Each scene shows the same named points in several views. A view is turned or mirrored, shifted and resized as a whole, has a little noise and may leave points out.

Scene 1
View 1
golur: [-2, -5, 11, -7, -16, 2, 0, 3, -7, 2, 8, 11, -14, -16, -8, -1, 5, 5, -9, -16]
Naki: [2, -10, 9, -1, -9, 9, 6, -5, -11, 0, -2, -1, -18, -16, 2, 9, 14, -2, -4, -11]
siv: [-8, -7, -8, 1, -7, 1, -4, -8, -4, -4, -6, -18, -13, -12, -1, 16, 11, 14, -14, 2]
kotab: [7, -2, -9, -18, -21, -4, -2, -10, -2, 2, -10, -1, -3, -5, -22, 8, 7, 9, -9, -8]
lan: [7, -10, 7, -9, -18, -7, 6, -4, -3, 7, 0, -7, -1, -15, -10, 2, 11, 23, -25, -14]
duret: [0, -8, 0, -2, -8, 1, 0, -11, -5, 3, -5, -12, -10, -13, -2, 14, 13, 10, -13, -6]
rudo: [2, -10, 7, -3, -10, 3, 4, -5, -8, 3, 0, -6, -12, -16, -1, 8, 13, 9, -13, -11]
Pupi: [-7, 8, -25, -10, -5, 8, -19, -26, -6, -3, -16, -3, -18, -1, -16, 31, 8, -18, 18, 6]
gib: [-2, -6, 2, -5, -14, 14, 4, 4, -11, -11, -3, 9, -26, -12, -4, 5, 9, -11, 6, -7]
Mirel: [-12, 6, -26, -11, -13, 3, -17, -10, -1, -10, -13, -5, -16, -1, -20, 19, 2, 0, 3, 8]
zoku: [-18, 4, -18, -4, -8, -4, -18, -10, 1, -3, -4, -13, -10, -8, -13, 18, 2, 17, -12, 6]
veke: [-26, 8, 0, 2, -1, -3, -25, -7, -4, 8, 16, 8, -16, -17, -8, 15, -2, 7, -6, -8]
Gegeg: [-1, -12, 4, 0, -11, 3, 5, -1, -7, -4, -3, -10, -13, -15, 1, 7, 13, 13, -16, -6]
Nitu: [-9, -7, -14, 2, -5, 4, -4, -9, -5, -9, -12, -23, -16, -10, 1, 19, 13, 10, -10, 7]
View 2
siv: [-3, -15, -9, -3, -11, 18, -8, 11, 10, -4, 16, -10, -7, -5, 8, -16, 11, 8, 4, 8]
Pupi: [13, -5, 5, -15, -19, 2, 0, -10, -3, -14, 4, -13, 6, -15, 11, -13, 29, 26, 9, 16]
kotab: [-13, -19, -7, 1, -13, 4, 6, 5, 9, -11, 15, -31, 0, -6, 11, -16, 20, 8, 18, 8]
Gegeg: [-2, -15, -13, 3, -8, 11, -6, 18, 12, -6, 22, -17, -8, -6, 4, -20, 12, -2, 4, 1]
lan: [-18, -18, -19, 10, -12, 11, 1, 16, 14, -3, 21, -30, -7, 0, 4, -21, 9, -3, 11, 3]
duret: [-2, -12, -13, 1, -15, 12, -4, 12, 9, -5, 17, -18, -6, -5, 2, -17, 13, 5, 5, 5]
Mirel: [-1, -14, 5, -12, -7, 9, -4, -4, 3, -11, 9, -14, 4, -11, 21, -14, 25, 20, 14, 15]
golur: [-5, -8, -15, 9, 0, -1, -6, 13, 6, -6, 20, -29, 1, -7, 8, -31, 19, -8, 10, 2]
zoku: [-11, -13, -5, -6, -8, 20, -9, 1, 6, 0, 9, -12, 1, -3, 18, -17, 14, 17, 9, 14]
veke: [-6, 5, -14, 2, 1, 11, -18, -2, -4, 6, 6, -18, 10, -3, 13, -34, 18, 8, 4, 11]
Naki: [8, -8, -13, 4, -10, 1, -5, 15, 6, -10, 20, -20, -6, -11, 0, -23, 18, -4, 3, 1]
Nitu: [3, -16, -4, -8, -13, 19, -8, 10, 10, -6, 16, -4, -9, -7, 8, -12, 12, 12, 3, 9]
View 3
golur: [-7, -7, -17, -3, 3, -5, -18, -13, -1, 28, 10, -8, -3, 3, 11, 17, 7, -9, 15, 14]
veke: [-4, -25, -12, -7, 2, -9, -2, 0, 16, 24, 9, 1, 1, 18, 5, 4, 16, 6, 3, 42]
Naki: [-9, -8, -21, 13, -1, -5, -12, -21, -3, 19, 4, -20, 5, -9, 7, 17, -1, -3, 4, 18]
zoku: [-16, -18, -1, 7, 8, -2, -1, 12, 4, 3, 5, 11, 12, -5, 2, 3, 11, -2, -4, 41]
Nitu: [-19, -9, -11, 23, 3, 0, -4, -4, 0, -3, 0, -6, 15, -17, 1, 7, 4, -5, -12, 39]
duret: [-11, -15, -19, 11, 4, -5, -8, -6, -1, 9, 7, -8, 7, -15, 1, 14, -2, -9, -5, 24]
Mirel: [-22, -14, 14, 16, 6, -4, 3, 6, -7, 5, -8, 10, 19, -6, 10, 2, 12, 15, 5, 32]
kotab: [-13, -15, 0, 3, 11, -5, -8, 6, -11, 13, 5, 9, 9, -16, 6, 15, -2, -6, 12, 7]
gib: [-15, 1, -8, 16, -3, -4, -14, -26, -7, 23, -4, -18, 6, 0, 17, 14, 9, 8, 16, 19]
rudo: [-9, -10, -20, 9, 2, -4, -12, -12, -1, 15, 7, -12, 4, -11, 5, 17, -1, -10, 2, 19]
siv: [-16, -10, -15, 15, 4, -1, -7, -2, 2, 3, 6, -4, 11, -15, 2, 9, 5, -10, -9, 36]
lan: [-7, -10, -22, -3, 9, -2, -18, 1, -2, 14, 17, 2, -1, -17, 2, 20, -3, -27, 4, 10]
View 4
gib: [-25, 20, -7, -1, -27, 1, 6, 11, -10, 9, 6, 3, 7, -1, 0, -7, 7, -3, -19, 2]
zoku: [-5, -3, -10, -8, -3, 11, -7, 9, 0, 10, -16, -13, 0, -4, -7, -17, 10, -5, 0, -4]
lan: [-4, 6, -13, -6, -20, -8, -12, 18, 9, 3, -12, -1, -18, -13, -9, 1, 23, -1, -15, 13]
Pupi: [-26, 0, -12, -1, -2, 8, 12, -7, -5, 0, -5, -11, 27, 5, -10, -25, 4, -20, 1, 2]
golur: [-14, 16, -8, 2, -25, 1, -6, 16, -3, 9, -2, 2, -7, -1, -8, -1, 18, 3, -22, 9]
kotab: [-6, 6, -21, -3, -8, -8, -6, 10, 2, 1, -3, -6, 1, -3, -11, -1, 20, -11, -8, 9]
Mirel: [-10, 1, -15, -8, 1, 7, 2, 4, -7, 8, -6, -14, 17, 1, -5, -17, 5, -12, 3, -8]
Gegeg: [-14, 8, -6, -9, -26, -2, -2, 15, 3, 7, -9, 1, -11, -16, -2, -7, 13, -1, -13, 4]
Nitu: [-15, -1, -6, -15, -16, 3, 4, 8, 2, 6, -14, -6, 0, -20, 1, -18, 5, -7, -1, -4]
Naki: [-25, 13, -4, -3, -30, -2, 4, 10, 1, 4, -5, 4, -4, -10, -5, -9, 13, -3, -18, 9]
veke: [-16, 4, 0, 7, -12, 24, -9, 9, -3, 13, -17, -7, -4, 11, -15, -21, 13, 7, -15, 3]
rudo: [-17, 9, -6, -4, -26, -2, -2, 13, 4, 4, -10, 2, -10, -12, -6, -7, 16, -2, -16, 10]
View 5
Pupi: [10, -3, -23, -5, -3, -3, -1, -5, -3, -13, 11, 2, 18, 17, 4, -1, -5, 4, -8, -17]
golur: [2, -7, 14, 7, 5, -3, -3, -11, -7, 5, -15, -8, 23, 3, 2, -9, -12, -5, 5, -9]
duret: [11, -1, 5, 13, 4, -1, -2, -10, -11, -9, -6, -12, 9, 6, -3, -5, -8, -3, 0, -7]
kotab: [13, -8, 4, 11, 3, -7, -13, -5, -8, -9, -4, 1, 18, 5, 6, -16, -7, -12, -9, -6]
lan: [13, -3, 19, 19, 8, -5, -10, -10, -13, -6, -15, -12, 12, 1, 1, -12, -9, -12, -3, -4]
veke: [11, 1, 10, -2, 3, 4, -7, -16, -2, 5, -9, -5, 20, 15, -3, 7, -6, -3, 4, -29]
gib: [-4, -12, 0, 2, 0, -3, 6, -6, -5, 0, -5, -4, 22, 2, -1, -9, -13, 4, 8, -5]
Mirel: [14, -10, -7, 2, -5, -1, -9, -4, -2, -10, 9, 10, 14, 12, 0, -5, -4, -2, -3, -18]
rudo: [6, -3, 10, 13, 6, -2, 0, -10, -11, -5, -11, -14, 13, 3, -2, -7, -10, -3, 2, -5]
Gegeg: [8, -6, 12, 15, 4, -1, -1, -9, -11, -7, -9, -11, 9, 2, -5, -7, -10, -3, 5, -4]
siv: [15, -4, 7, 14, 1, 2, -3, -9, -10, -11, -2, -7, 4, 7, -8, -3, -6, -2, 3, -11]

In a view up to two points have been moved. Name them for each view, in the order of its rows, or write none.
view 1 -> none
view 2 -> none
view 3 -> rudo
view 4 -> golur, Mirel
view 5 -> kotab
